Each row is a point on a tangle of strands that fork, close into loops and nearly touch. The rows are in no order.
In the rows, 128 means zero.
Points whose rows are less than 169 apart are linked; no others are.
j_519: [ 99 130 153 122 125 124  85 143 100 130  83 115 178 123 103 137 171 117
 203  66 147 108 190  73 140 174 125 105 137 146 164 136  92  79  83 145
 149 122  84 147 162 141 184 102 152 153]
j_722: [136 134 103 154 133  97 155 189 158 126 146 162 118 138 153  80 133 151
 120 180 107  74  97 172 147 162 166 204 150 188 170 152 138 146 125 113
 143 132  94 172 108 135  85 133 152  68]
j_863: [178 165  62 151 107 130 181 137 145 107 143 118 132 117 167 106 141 161
 104 148 119 132 180 144  94  85 170  95 142 143 141 162 199 140 115 115
 143  84  98 190  96 169 190 119  96 126]
j_607: [131 171 108 122 133 155 174  56 157  97 159 115 148 104 150 147 167 115
 109 106 117 155 161 154 126  54 168  96  54 115 112 166 153 181 126 113
 130  88 188 115 130 133 155 131 122 188]
j_316: [137  72 122 140  79  90 101 104  73 102 129 103 144 205 137 107 149 171
 101 158 119 151 104 124 108  37 156 115 139 107 135 107 173 154 172 148
  89 138 113 118 133 137 138  93 128 127]
j_827: [125  91 165 122 152 125 125 120 143 168 145 129 116 154  92 157 104 116
 138 100 141 135 107 115 106 155  99 161 122  91  89  81  96 144 109 150
 129 154 107  96  92  99  79 116 102 103]
j_187: [ 68 146 155 110 125 184 151 142 112 130 120 139 131  70 131 142  86 114
 152 105 137 111 110 143 191 143  71  92 105 204 121 160  83  77 139 110
 158  88 155 116 173 128  82 160 186 153]
j_231: [113 134 155 109 116 123  93 148 103 165 120 115 119 141 116 119  82 138
 127 163 122 149  54 167 154 105 108 151 158 140 120 120  90 122 154 147
 115 197 146 129 175 130  83 114 148 101]
j_638: [170 176 168 105 125 126 170 139 115 141 120 153 132 123 182  79 108 141
 149 180 145 152 131 110 140 101 104  76 106 139 189 154 101 139 114 142
  98 120 166  88 118 161 189 152 128 121]
j_574: [122 140 113  98  83 121 168 144 134 112 186  91 113  68 155 166 130 128
 113 153 107 160 136 142 113 143 142  98 164 128 103 138 185 118 148 105
 117 126 111 112  91 137 169 157  46 139]
j_302: [118 155 129 134 117 140 166 150 133 135 150 105  68 168 116 101  87 127
 124 150 105 110  98 223  95 144 164 150 170 164 135 120 129 134 157 106
 135 190 111 124 156 141 110 117 156  32]
j_891: [ 70 137 123  94 100 136 101 101 123 110  97 102 139  81 147 159 115 133
 151  60 126 148 138 129 162 131 103  98 115 163 103 133 103  72 154 140
 125 129 159 160 161  79 124 124 127 182]
j_491: [154 128 152 127 180 113 105 107 132 131 125 185 150 139 140  87 154 140
 152 183 166  85 120 108 194 109 140 129 103 175 159 158 108 126 109 136
 155 113 129 127 139 171 118 119 202 154]
j_701: [140 129 126 156 152 109  91 103 156 136  86 137 167 125 117 124 158 163
 206 119 127 123 151 118 157 132 148 171 143 135 127 150 106 122 111 180
 149 165 110 193 110 113 138  73 126 158]
j_818: [148 120 126 155 138 122 113  70  93 159 150 108 109 149  74 180 122 101
  76 149 152 164 106 108 144  75 118 130 132  84  86 118 157 187 152 112
 131 152 133  91 136 152  87 120 123 140]
j_640: [119 148 127 156 146 155  74 115 116 138 140 138 112  73  83 129 140  62
  81 107 151 118 123 112 137 172 124 118 156  64 113 155 120 144  99  63
 132 111 146 116 167 196 141 135 142 158]
j_751: [117  86 193  78 118 125 124  99  95 166 134 141 156 128 109 179 130  95
 108 101 181 160 105  67 159 138  89  84  87  79  94  84 111 117 118 133
 110 129 136  54 109 146 107 150 110 126]
j_682: [110 101 162 122 151 145  83 118 113 167 118 113 109 154  95 128  63 124
 126 150 128 117  57 146 137  86  84 146 121 127  97 102  72 134 137 151
 127 153 144  93 155 111  53 112 165 132]
j_166: [112  98 105 145 117 124  75 131 155 111 120  89 136 133 121 131 168 115
 128  56 105 124 172 111  31 155 140 123 116  58 124 106 131 125 105 118
  96  70 117 158  99  61 161 122  79 167]
j_353: [103  99  94 162 106 162 126  95 147  95 159  67 121 147 114 142 151 139
 103  74  96 119 175 171  60  99 170  88 105 123  98 126 147 119 161 129
 157  72 128 160 127 102 135  83 141 161]
j_17: [186 106 131 180 163 133 159  77 126 138 137 157 107 140 120 140  81 128
 142 185 155 125 116  96 162  96 101 119 115 153 110 130 145 142 134 182
 178 139 124  84 100 145  84 100 140 135]
j_651: [114 144 106 167 149 145  64 189 126 121  74 128 162 103 108 101 152 120
 187  86 127  92 170 104 103 181 130 150 152 134 177 142  94 110  63 134
 140  98  72 176 166 116 178 115 136 142]
j_113: [ 99 173 113 114 145 154 126 116 157 127 123 103 115 160 118 115 146 119
  91 112 109 110 148 164  89 104 156 140 110 110 109 141 103 155 146  97
 127 121 191 139 166 109 141 132 175 116]
j_690: [152 140 139 152 121 178 154  87 126 148 143  91 111 143 124 120 108 129
 100 164 118 146 137 160  99  37 143  80  99 114 128 140 129 166 139 148
 143 111 138  99 115 177 155  91 144 157]
j_558: [100  69 110 124 119 114  99 152  82  93  86 133 143 123 166 149  74 157
 148 108 142 137  79  92 185 105  74 105  84 185 117  89 123  56 168 142
 106 117 137  93 158  76  58 150 127 132]
j_946: [174 184 148 112 131 139 169 128  98 141 116 147  99 145 156  90  92 127
 103 194 138 146 118 124 151  97 107  85 119 143 154 140 110 127 149 125
 124 156 197  74 155 176 163 159 169  91]
j_923: [160  92  96 150 118  98 172 159 150 104 165 150 129 175 136 127 158 154
  99 135 102 125 135  97  85 157 170 179 111 124 143  96 183 171 142 115
 120 113  98 137  64  93 112 142  86  83]
j_8: [116  84 160 117 135 151 112 166 115 130 124 116 120 138 122 118 102 118
 118 147 105  74  89 125  93 137  80 118 105 120 150  97  88 140 113 123
 103  59 118  88 127 120  84 161 161 120]
j_728: [ 77 154 117 103 107 166 143 108 119 110  89 116 134 138 124 154 132 142
 143  37 134 161 185 113 118 138 109  87 108 137  97 138 110  74 166 128
 131 136 174 141 175  94 167 134 146 136]
j_180: [103 169 145 110 148 141 116 115 140 182 110 124 117 144  97 120  72 143
 167 136 126 173  95 168 162  97 132 181 152 107 106 142  68 141 131 157
 131 245 147 152 166 126 109  83 131 118]
j_18: [ 90 180 137 108 163 149 128  72 174 170 133 118 112 124  96 129 102 118
 143 127 125 141 120 205 157  97 167 177 149  93  99 159  74 161 104 124
 140 203 163 160 163 135 123  91 149 136]
j_308: [112 136 166  77  95 135 150 125  87 140 128 129 142 121 135 156 125 115
  97 120 161 171 109  94 148 128  98  78 103 124 129 113 126 130 150 115
  95 120 159  85 145 139 138 166 111 115]
j_306: [133 105 117 190 165 122  86 116 133 124  81 128 148 131  79 155 147 153
 185 117 147  92 154 114 168 164 141 155 156 151 113 144 104  84 115 167
 187 148  86 169 148 125 112  76 158 146]
j_988: [ 89 104 142  96 100 146 158 104 140  96 173 114 117 141 110 174 138 127
 104  66 107 148 132 141 102 132 162 113  76 142  86  94 131 143 174 119
 118 118 159  96 116  65  86 136  98 123]
j_315: [ 95  83 183 118 140 163  53 145 107 154 108  98 127 134 110 105  91 122
 136 145 101  88  69 148  96 100  83 110 113 109 137 102  57 117 108 152
 104  95 138 101 152 119  93 118 179 156]
j_143: [107  67 126 160 108  95  97 100 101 100 151 113 150 162 111 143 143 162
 116 140 109 131  79 172 156  76 160 167 130 163 101 120 141 138 170 151
 137 158 124 135 140 103  53  83 154 137]
j_11: [117 119 195  96 149 116 114 112 121 156 113 157 172 138  84 148 175 127
 202  86 173 124 190  74 179 172 154 120 122 132 147 141  93 109  76 149
 155 167  78 130 133 180 166  94 155 138]
j_964: [136 126  56 168 151 143  83 122 124 120  83 107 109 149  89 160 132 102
  92  83 125 131 158  83  98 140  82 157 139  77  75  96 137 106 149 123
 136 114 167 143 160  76 111 145 112 134]
j_681: [105 116 114 156 164 131  57  90 147 118 103 147 107 150  95 105 190 112
 121 101 167  41 162 140 156 182 167 145 153 142 126 154 117  84 110 100
 174 128 124 174 163 170 125  96 198 156]
j_697: [129 152 118 148 138 129 176 167 151 161 159 132  80 130 119 119  98 105
 120 166 133  98  92 175 129 175 123 174 183 152 133 148 133 157 117 108
 147 145  83 147 127 153 101 135 131  62]
j_3: [108 174 152  72 120 131 140  76 176 151 151 106 133 107 122 141 120  93
 107 124 129 150 112 182 163 137 170 152 114  86  91 134  83 159 127 109
 116 190 185 138 134 114 130 132 115 135]
j_933: [124 103  92 150 116 131 163 129 142  85 156 122 108 172 123 141 143 154
 116  97  96 139 158 124  74 141 169 154 110 147 111 101 169 132 176 128
 134 128 132 121 103  67 107 125 101  95]
j_419: [116 144 109 122 142 113  97 133 122 136  96 131 119 150 122 126 135 120
 128 115 153 101 145 115 132 194  99 140 167 124 109 136 107  71 149 129
 154 170 160 152 173 128 145 135 176 109]
j_902: [105 148 131  74  77 146 141 115  89 123 127  92 120 116 137 168 123 117
  77 133 136 186 134 109 113  81 114  47 130 111 111 126 155 144 167 107
  78 119 164  81 152 139 176 166  71 144]
j_821: [124  77 152 115  80  85  98 143 130 128 161  86 135 120 142 125 122 154
 136 160  92 139  75 181 123 101 152 157 168 122 101  92 146 119 143 165
 100 186  96 127 100  99 118  97  79 137]
j_282: [113 158  99 141 160 159  71 146  98 155  82 144 108 128  89 135 107  84
 112 131 160 109 111 108 156 169  69 149 181 107 109 139 104  86 124 107
 149 141 141 139 208 153 103 150 170 117]
j_206: [ 91  92 136  85 121 166 134 169 136 122 104 117 103 130 143 144  74 132
 133  73 123 123 107  99 100 160  81  85  58 141 104  50 102  92 162 136
 102 113 161  84 120  72  99 159 109  92]
j_779: [ 78  72 124 156 103 133 110  96 106  88 140  91 151 173 100 156 158 161
 125  84 109 123 146 149 109  98 157 120 111 156 103 120 138 118 173 142
 142 106 119 129 156  97  88  88 170 137]
j_918: [136  96 137  97 110  67  99 134 158 132 131 107 126  92 178 116  99 138
 148 151  99 120  88 162 144 159 121 146 151 134  99  75 123  68 124 179
 111 205 137 127  90  84 114 130  77 134]
j_138: [ 98 155 115 113  86 161 164 139  85 106 147  75 118 132 124 156 143 148
  89 121 113 181 156 157  86  53 143  72 153 134 110 144 185 145 169  95
 101 104 123 106 164 168 178 129 107 115]
j_909: [ 96  75 123 129 100 123  95 161 138  86 119  90 152 158 137 124 142 150
 152  77  93 120 140 126  42 119 138 133 106 102 151 104 128 152 108 123
  74  55  83 144  99  40 117 123  91 168]
j_330: [169 172 151 100 131  78 144  97 141 136 129 155 134 158 149  83 160 162
 138 156 144 137 146 152 125  94 208 139  99 119 151 136 141 137 130 127
 132 212 169 123 126 167 178 111 157  72]
j_755: [152 163 160 140 133 191 218 145 112 144 119 172 113 136 101 134  70 134
 188 123 145 183 151  97 129 113  91  89 109 150 143 133 124 133 134 157
 144 158 117  72 105 154 136 138 104 100]
j_436: [123 123 174 105  95 132 124  96 146 158 141  79 123 121 128 130 115 115
 134 147 116 162 117 153  93  87 135 104 121  68  96 112 109 142 136 177
 106 166 143 104  91 122 155 113  68 173]
j_326: [130 133 122 150 145 135 130  58 118 136 173 123  96 113  89 170 142  68
  78 139 159 120 116 132 150 131 131 107 127  92  93 144 146 153 135  79
 161 111 147 107 133 170 106 132 151 148]
j_678: [130  99 113 117 111  71 117 176 112 122 141 116 108  67 187 121  82 108
  87 209  97  96  64 156 173 138  76 117 172 160 125 110 150  84 130 129
 102 119 121 112 135 144  81 179 108 128]
j_806: [140  85 118 118 126  61 103 148 124 127 136 137 128  84 185 125  81 135
 121 177  99 122  54 151 196 125 100 153 141 169 108  81 131  71 134 166
 111 174 131 110 104 103  61 148  88 128]
j_84: [ 88 134 173 126 125 144 138 130 106 155 142 109  90 168 101 111  79 139
 142 146 124 122  87 204 116 107 137 120 155 163 128 135  92 131 150 134
 139 187 115 101 174 161 100  90 189  66]
j_676: [191 129 134 145 136 111 139 100 114 142 131 149 147  96 158 112 137 108
 125 187 152 150 119  74 150  85  94 104 102 104 162 140 153 161 103 136
 118  77 133  94  90 150 138 149 100 183]
j_476: [142 134 144 134 113 135 100  97 132 160 142  74 124 147 128 109 125 125
  96 186 103 155  96 165 105  41 156 125 118  82 123 123 116 182 134 144
  96 143 145 120 121 143 143 101 119 168]
j_834: [186 133 141 130 121 113 161  90 140 135 189 126 142  92 170 122 129 113
 111 210 124 146  89 140 163  64 143 111  79 127 154 147 147 188 118 138
 123  93 134  94  74 158 121 132  95 188]
j_277: [ 81 154 121 105 168 126  82 101 141 131  91 141 102 155 105 117 163 125
 139  91 157  67 159 141 165 180 134 150 153 137 105 157  87  71 137 102
 165 177 169 175 194 154 134 114 210 141]
j_198: [101 101 152  95  96 101 155 193 167 123 158 111 120 105 175 119 141 128
 123 118  85  76 134 159  67 231 135 140 148 135 161 112 121 107 110 119
 112 105  89 154  83 111 156 154 113 102]
j_602: [110 159 160 141 140 171 207 164 152 128 157 156 160  68 118 144 128 148
 167 122 119 145 150 167 150 100 149 127 106 201 150 174 144 168  90 119
 151  85  69 145 113 170 104 124 124 106]
j_973: [112 158 127 128 140 116  64 130 154 147 121 108 143 101 139  69 174 128
 125 137 110  92 118 186 122 107 169 157 148 118 160 159 105 141  93 108
 120 117 126 199 140 148 157  97 167 156]
j_710: [127  82 126 106 129  88 114 163 103 125 105 154 128  96 198 125  72 144
 148 138 131 141  73 102 187 133  70 103 108 170 130  78 124  56 139 161
  97 142 131  89 107 101  83 157  95 120]
j_332: [131 130 116 108  91 120 168 151 121 129 166 125 107 107 120 167 123 130
 136 121 118 183 138 122  97 155 143 140 183 114  87 104 189 106 169 146
 125 190  90  85  84 119 145 128  26  93]
j_133: [ 85  58 128  90  84 105 108 176 111  59 104 110 128 168 171 119 108 170
 142  97  84 106 117 130  62 130 117 104 114 126 142  96 130 125 128 133
  74  82  98 110 112  46 110 141 106 135]
j_69: [128 109 166 124 155 127  95 152 126 159 141 160 140 149  82 119 183  89
 118 119 177  92 137  98 126 200 153 131 152  93 158 127 121 138  74  92
 144 112  70 125 132 182 155 132 151 112]
j_514: [154 112 182 131 152 122 171  75 115 150 158 180 132 152 104 143 108 129
 156 156 172 155 102  91 168 116 134 128  90 142 126 127 127 165 124 153
 153 163 123  65  96 140  81 107 131 108]
j_499: [145 156  61 134 172 121 131 148 164 123  88 161 123 131 128 139 112 120
 131 104 142 123 130  86 162 190  92 216 134 104  96 118 113 110 137 126
 147 151 179 172 134  66 101 158 114 109]
j_381: [101 158 119 153 141 151  90 112 138 121 128 108 141  54 137 104 140 110
 138 125  96 112 109 186 145  87 133 136 124 157 144 175 108 133 108 110
 134  82 139 171 151 126 112 115 157 193]
j_838: [ 52 154 120 153 122 199  94 136 121 105 121  96 141  80  81 145 154 101
 123  33  97 135 167 166  98 119 127 100 120 138 119 161 104 120 116  78
 129  63 134 153 196 117 130 123 157 161]
j_54: [144 136 136 177 145 185 175  79 132 135 138 121  90 148 109 132  69 140
 139 157 128 130 127 158 129  62 119  80 102 162 112 147 127 147 140 167
 179 125 136  92 131 158 110  83 180 140]
j_664: [103 139 119 115  84 146 127 143 108 116 156  62 118  88 144 140 126 140
 117 143  99 158 135 176 100  91 138  77 178 132 116 152 164 120 152 115
 114 110 102 142 138 155 174 118  99 156]
j_877: [177 182 106 133 154  93 167  73 164 122 148 158 112 148 126 110 134 129
 107 163 157 125 124 181 161  81 209 173 116 134 111 149 167 172 131 116
 157 199 152 135 143 159 122 105 152  67]
j_767: [160 101 109 168 109 114 111 116  70 131 127 102 119 182  94 145 118 148
  87 178 133 172 104 108 132  43 120 132 165 117 103 110 185 159 192 153
 121 167 112  93 140 152 106 106 111 115]
j_822: [ 73 130 130  84 104 160 157 101 140  97 149 114 119 137 115 176 148  98
  73  64 122 125 145 132 110 143 137  80  65 135  93 119 110 144 172  83
 122  77 198  98 150  85 113 163 143 124]
j_325: [117 138 109 146 102 111 134 116 127 139 142  94 107 116 103 180 139 130
 133 102 135 168 174 163 124 176 141 142 215 114  79 137 166  92 157 157
 159 208  91 169 140 159 154  84  98 105]
j_561: [144 149 122 115 117 125 163  90 159 107 171 117 143 100 162 129 136 126
 122 150 103 150 110 156 141  89 163 134  74 141 120 137 136 170 138 129
 110 119 162 116 100  96 116 138  92 173]
j_899: [153 128 108 162 139  89 127  91 123 128 144 136 142 157 114 127 141 149
 108 173 139 140  91 164 173  65 179 171 131 157 104 144 159 167 151 140
 149 178 133 139 142 145  78  90 152 105]
j_343: [122  92 121 128  96 103 115 116  73  82 112 122 154 185 142 116 131 164
 126 133 123 153 119  99 122  56 128  97 103 143 150 123 154 150 160 134
  82  95 124  94 146 104 110 126 133 149]
j_556: [132 170  91 142 168 132  89  92 146 131 129 158 123  77  95 118 171  79
 102 108 148 118 154 127 157 169 159 162 161  68 123 165 131 145  97  80
 139 131 162 169 148 175 158 127 140 160]
j_569: [149 161  84 165 129 120  62 140 133 134  92  96 118  89 163  62 131 115
 113 158 110 106 121 154  97 122 116 130 182 100 161 154 121 106 104 123
 121 108 136 194 154 133 182 120 150 168]
j_222: [125 185  90 128 128 158 113 152 146 129 100  83 105 117 139 104 124 109
 100 132  90 138 143 161  76 112 115 128 155  95 128 143 121 141 129 108
 102 113 166 173 162 101 177 147 120 147]
j_132: [122  79 130 139  77  69 129 116 109 100 132 102 144 120 172 137 166 152
 119 127 119  86 149 133 134 164 140 102 172 179 152 129 164  63 138 138
 153 119  79 162 108 160 150 101 160 132]
j_975: [153 143 124 139 131 170 171 163 112 133  92 149 138 151 106 134  91 125
 163 108 143 163 150  47 116 106  65 123 104 126 127 106 134 135 139 155
 118 118 117  81 115 111 131 163  76 120]
j_417: [ 77 119 134 106 104 133 116 126 112 113 112 108 131  36 162 161  80 122
 140 112 116 125 106 146 186 130  73  85 127 207 112 138 111  56 143 138
 139 101 145 137 159 110  87 148 134 180]
j_674: [166 134 134 146 127 110 103 148 134 162 118 113 128 101 162  81 114 130
 143 187 123 131 111 134 118 126 100 131 167 103 158 135 127 114 101 165
 126 123 106 157 112 150 159 117 116 150]
j_313: [124 182 119 145 127 176 214 154 131  99 140 150 124  77 134 130 102 161
 151 129 109 176 153 171 150  73 123 114 129 210 137 168 163 133 126 133
 146 118 123 129 132 147 133 138 121 119]
j_94: [ 96 172 104  96 117 166 177  77 144 111 129 123  90 137 107 173 123  96
  85  60 138 164 182 136 132 148 134  91 104 108  67 129 123 115 168 106
 145 146 215 115 166 110 159 150 149 118]
j_870: [ 66 141 129 153 152 188 100 112 157 107 132 113 144  77  98 131 148 121
 157  62  94  99 155 185 123 120 148 132 105 167 124 168  91 120 108 112
 159  66 129 166 155 104 100  99 176 179]
j_284: [157  80  86 166 103  66 118 130 132  90 112 125 162 161 166 106 162 186
 126 143 115  78 142 126 121 134 168 136 146 166 173 134 158 102 121 145
 153 104  70 195  97 133 147  90 146 122]
j_74: [150 167  78 134 194 139  83 147 141 151  78 172 129 124  92 122 116 100
 132 135 154 122 116  92 174 172  91 221 166  83 120 135 107 127 102 117
 137 155 148 173 163 117 110 145 125 123]
j_288: [133  90 191 119 166 132 131  88 113 171 139 148 119 162  86 155  99 106
 147 121 179 130 118  79 138 148  91 113 113  95 105  99  92 133  97 147
 151 144 103  55 116 146 102 122 132 116]
j_999: [151 159  86 159 150 142 191 120 152 113 134 171 125 105 107 160 109 134
 147 124 124 170 149 121 173 134 133 177 135 146  97 148 159 157 132 140
 153 160 136 152 105 105  95 127  81 123]
j_971: [119 167  96 139 185 169  91 123 184 108 116 170 110  68 106  85 157  81
 123  83 139  69 162 122 135 215 136 171 138  95 137 158  95 126  72  79
 144  90 160 173 144 136 150 146 146 180]
j_153: [140 139 109 156 189 165  76 154 164 114  86 153 119  92 118  78 129 113
 171 112 130  59 164 102 118 203 108 156 146 120 154 145  87  82  75 132
 166  96 125 166 144 121 150 132 165 168]
j_596: [157 112  84 157 108 107 140 130 137 100 134 127 183 152 136 126 177 178
 125 114 125 121 171 127 102  79 202 119 123 149 146 147 184 154 105 123
 129  78  57 202  96 146 147  93 105 116]
j_774: [ 96 158 119 128 140 182 101 200  71 152  85 136 136 135  84 129  99  95
 124 127 147 117 101 110 155 139  59 135 148 154 144 134  97 114 127  93
 127 102 118 123 219 141  93 166 176 103]
j_470: [150  68 122 129 108  83 124 169  93 119 144 113 115  93 187 123  90 143
 120 201 101 130  99 121 131 110  81 101 176 140 131 100 174  84 127 158
 100 111  73  83  93 153 123 145  80 139]
j_484: [167 105  73 192 167 128 140 136 137 126 106 126  94 150 104 170 110 110
 107 126 136 113 162  86 108 175  79 154 158 112  82 105 160 107 136 141
 173 120 112 119 122 111  94 144 113 102]
j_136: [132 194 118 121 125 199 212 178 104 120 126 165 103 118 111 140  79 144
 145 115 117 201 125 140 148 107 101 125 131 183 134 130 146 128 154 119
 132 161 128 102 139 129 125 159  98  73]
j_627: [123 118 171 101 127 107 143 175 133 145 137 158 158 136 136 109 138 149
 164 124 120 127 108 119 125 172 126 166 120 148 166 115 100 136 108 136
 113 139 101 131 100 107 117 140 123  95]
j_885: [127 115 113 124 131 137 106  89 145 138 132  91  89 146  92 173 129  87
  75  89 125 125 153 111  83 140 112 124 110  57  67  92 122 141 147 118
 125 122 175 108 122  94 121 142 114 141]
j_959: [171 133 168 123 127 109 114 124 127 167 122 138 158  75 157  99 129 110
 158 175 147 156 111 101 134 120  93 111 135  76 167 138 122 138  71 156
 101 105 107 120  80 159 163 136  78 174]
j_442: [177 147 140 118 143  61 148 122 137 116 136 189 153 118 190  78 157 156
 158 173 146 103 130 102 189 132 146 134 106 187 193 161 131 127 110 126
 129 122 139 128 101 155 147 139 167 120]
j_621: [122 160  96 128 131 152 165 113 117  84 144 115 139 125 143 143 167 115
  77 109 119 133 155 134 101  77 139  92  83 140 142 153 163 180 140  65
 108  37 166 118 150 132 144 165 142 143]
j_955: [131 131  94 152 142 165 137  89 147 106 123 101 106 191 120 116 149 134
  96 105 111  95 175 131  67 101 147  97  84 118 108 126 132 133 162 129
 154  90 182 122 147 107 149 112 194 137]
j_318: [114 150 131 104 124 103 156 207 150 121 134 171 123 121 175  78 123 148
 145 148  85  88  94 157 133 188 135 187 125 190 192 133 102 122 125 100
 103 127 123 154 117  95  97 168 136  74]
j_276: [158 174 134 103 131 148 158 148 100 155 107 152  77 135 136 121  46 111
 125 155 152 155  88 118 168 141  78 113 128 134 125 111 111  95 170 121
 133 197 175  94 163 140 124 158 148  73]
j_756: [139  96 178  97 134 117 117 175 129 157 149 149 141 190 117 100 170 119
 102 156 147  86 103 118  90 176 143 149 141  74 175 107 110 175  90 101
 104 110  91 114  93 163 162 139 155  83]
j_711: [184 105  95 202 181 140 151 118 132 152 134 148  83 132  83 164  93  87
 116 152 161  95 135  75 132 160  94 138 159 114 109 120 160 151  96 120
 181 106  64 115 111 155  98 138 116  88]
j_371: [120  89 121  92 103 105 133 147 126  90 116 132 105 154 171 113  98 158
 153 101  96 115 120 118  76 147 129 100  85 142 140  71 124  76 163 145
  97 139 151 100 100  47 121 152 101 110]
j_62: [110 162 187  70 128 123 132 113 135 168 118 152 171 115 119 132 162 136
 177  87 155 161 162 105 156 162 138 136 126 104 144 148  88 131 101 138
 119 175 121 142 122 159 176 109 126 130]
j_408: [164 153 184  75 125 122 160 153 136 137 138 159 122 137 179  88 112 124
 129 179 137 119  93 108 124 148 115 109  76 125 190 121  74 155 114 128
  90 115 175  72  90 130 158 174 124  92]
j_186: [122  47  90 166 101  75 102 163  73  78 100 102 146 130 164 145 120 162
 129 154 114 118 126 102 131 116  95 114 170 149 137 121 180  69 128 147
 116  84  44 112 123 119 109 130  96 157]
j_410: [ 97 132 123 112 128 173 125 176  99 138  96 134 115 104 128 138  66 103
 112 127 141 111  78 114 175 134  42 106 114 171 120 120 100  89 157 104
 131  86 159 106 186 122  72 182 174 114]
j_448: [115 125 130 105 118 114  95 120 134 123 110 112 150 159 132 117 189 116
 110  80 132 124 173  94  56 158 147 108 118  69 155 126 123 141 106 100
  91  83 142 140 126  97 198 142 132 138]
j_53: [118 122 132 122  90 111 143 149 132 142 156 111 132  86 120 178 142 138
 164 107 127 177 163 134 119 170 126 143 201 115  99 127 171  98 139 161
 138 185  53 144  87 152 158  97  37 128]
j_581: [125 155 197  63 148 113 102 131 122 186 115 171 156 145 138  96 129 159
 170 138 158 154  97 104 180 123 130 148 110 112 161 137  52 128 113 136
 108 217 149 126 137 156 150 113 152 120]
j_815: [172 178  89 160 136 165 161 139 164 123 127 136 148  89 124 111 154 132
 125 110 121 131 194 140  83 101 173 106 125  95 144 164 166 163  70 105
 137  75 102 203  95 172 202 116  98 124]
j_268: [130 126 125 143 142 142 120 167 149 136 154 118 119 111 126 108 130 106
 106 164 103  90  87 153 105 130 125 162 120 119 154 129 117 175 115  90
 114  62 121 139 108 121  88 147 136 136]
j_969: [135 125 190  61 111 116 134 167 145 145 144 135 118 169 155  98 137 116
 104 169 130  91  91 140  85 175 141 133 110  94 173 108  73 163 108 116
  86 141 158  96  96 138 168 163 138  71]
j_5: [180 112 144 128 117  26 122 104 134 128 128 169 172 116 183 104 169 156
 161 167 147 129 114  81 189 133 141 162 132 152 177 135 149 127 101 159
 116 157 116 149  72 126 140 119 110 148]
j_814: [146 152  72 153 175 165 162 134 178 124 103 158 115 117 112 147  75 123
 159 102 118 148 131 105 156 134  89 214 107 109  92 115 117 138 129 157
 141 143 173 149 103  51  78 139  77 146]
j_182: [113 102 164 101 126 132 113 118 154 157 149  99 126 110 115 159 128 100
 124 101 118 138 119 134  89 147 115 121 106  65  89  85 101 140 109 146
 106 128 138 103  79 104 117 134  73 149]
j_836: [196  92 100 175 134  95 158 157 139 127 133 167 148 160 130 123 144 153
 127 177 133 134 127  72 131 129 157 169 128 140 145 119 184 170 120 154
 133 123  72 143  75 123 106 124  90  90]
j_383: [131 161 115 118 116 149 146 162  90 142  82 136 157 167 107 140 144 108
 136  93 158 175 180  40 106 126  92 101 118  93 148 122 143 139 121 117
 103 106 120 107 160 125 184 167  96 115]
j_155: [ 95 176  89 161 134 175 124 131 127  99 129 120 133  95  90 145 182  94
  91  65 123 135 183 142 101 113 150 104 117 114 122 161 156 154 116  46
 132  52 143 151 176 150 157 142 147 130]
j_805: [102 107 170 104 157 120  71 104 155 148 140 155  97 149  99 108 185  85
 116  95 172  57 142 129 125 225 148 140 158  88 133 126  97 101  84  94
 151 134 117 142 130 161 151 128 171 147]
j_266: [184 140 126 117 142  84 148 115 119 132 111 174 145 201 141  85 178 163
 129 152 164 130 166  68 109 121 173 116 106 108 151 131 160 146 136 129
 122 168 151 118 120 162 192 124 156  69]
j_525: [167  85 153 153 118  77 125 118 125 145 146 161 180 134 125 130 164 148
 154 162 150 162 105  93 159  97 147 166 124 118 137 124 162 166 112 162
 119 147  85 130  62 130 105 108  79 143]
j_355: [146 167 114 135 144 112 153 111 156 131 115 156 159  87 131 131 149 150
 177 125 125 167 155 138 179 121 154 179 146 139 125 162 143 153 114 157
 133 170 126 184 110 138 134 104  96 137]
j_526: [196 103  91 212 173 156 131  89 137 145 143 150  98 117 100 136  78 104
 111 185 143  87 110 114 145 105 121 110 140 131 117 142 142 136  96 146
 200  96  80 140 101 168  86  93 142 147]
j_130: [115 109 165 119 112 114 174 166 150 120 150 147 132 128 144 124 138 162
 176  98 100 127 156 140  87 205 156 149 121 172 168 113 129 103 125 145
 141 149  78 136  71 103 133 119 108  84]
j_123: [116  46 154 103  58  81 113 127  90  92 164  98 135 154 152 137 145 156
 103 141 103 122  94 156 106 113 154 103 154 109 119  88 172 130 155 137
  98 141 103 111 108 119 142 120 113 124]
j_931: [114 118 110 114 102 103 122 118  72  73 112 154 143 150 167 125 112 167
 141 113 129 151  97 113 176  82 131  95  77 197 159 122 136 100 187 114
  99 122 159 105 163  76  84 141 150 128]
j_658: [154 145 128 117 135 122 168 128 110 121 107 160 164 171 134 107 172 142
 141 116 165 142 191  50 114 147 135  89 102 126 155 142 146 137 120 117
 122 112 137 108 133 146 193 153 147  95]
j_825: [104  84 128 106  75  65 127 158 138  94 150  93 128  88 195 137 141 146
 119 126  87  91 139 149 101 181 142 115 169 160 160 131 164  82 115 118
 114 101  66 167  88 124 164 127 110 151]
j_820: [148  93 136 127 129 119  89 107 133 139 145 107 118 172  99 143 178  97
  62 113 133 101 139  95  58 147 142 121 107  34 120  89 132 172 120  95
 110  92 143 107  97 125 159 136 136 126]

A piece is two or more points that can be reached from each other along the links. Count, over all rows, the pieces, the separate loops (a circle has one, a figure eight two, a Y none), the forks (points with three links) and the tips (points with one).
pieces | 5
loops | 4
forks | 9
tips | 11

How many points has the smallest loop of links through each point below? Write none if it is on no loop.
j_674 | 13
j_690 | 9
j_885 | 10
j_343 | 9
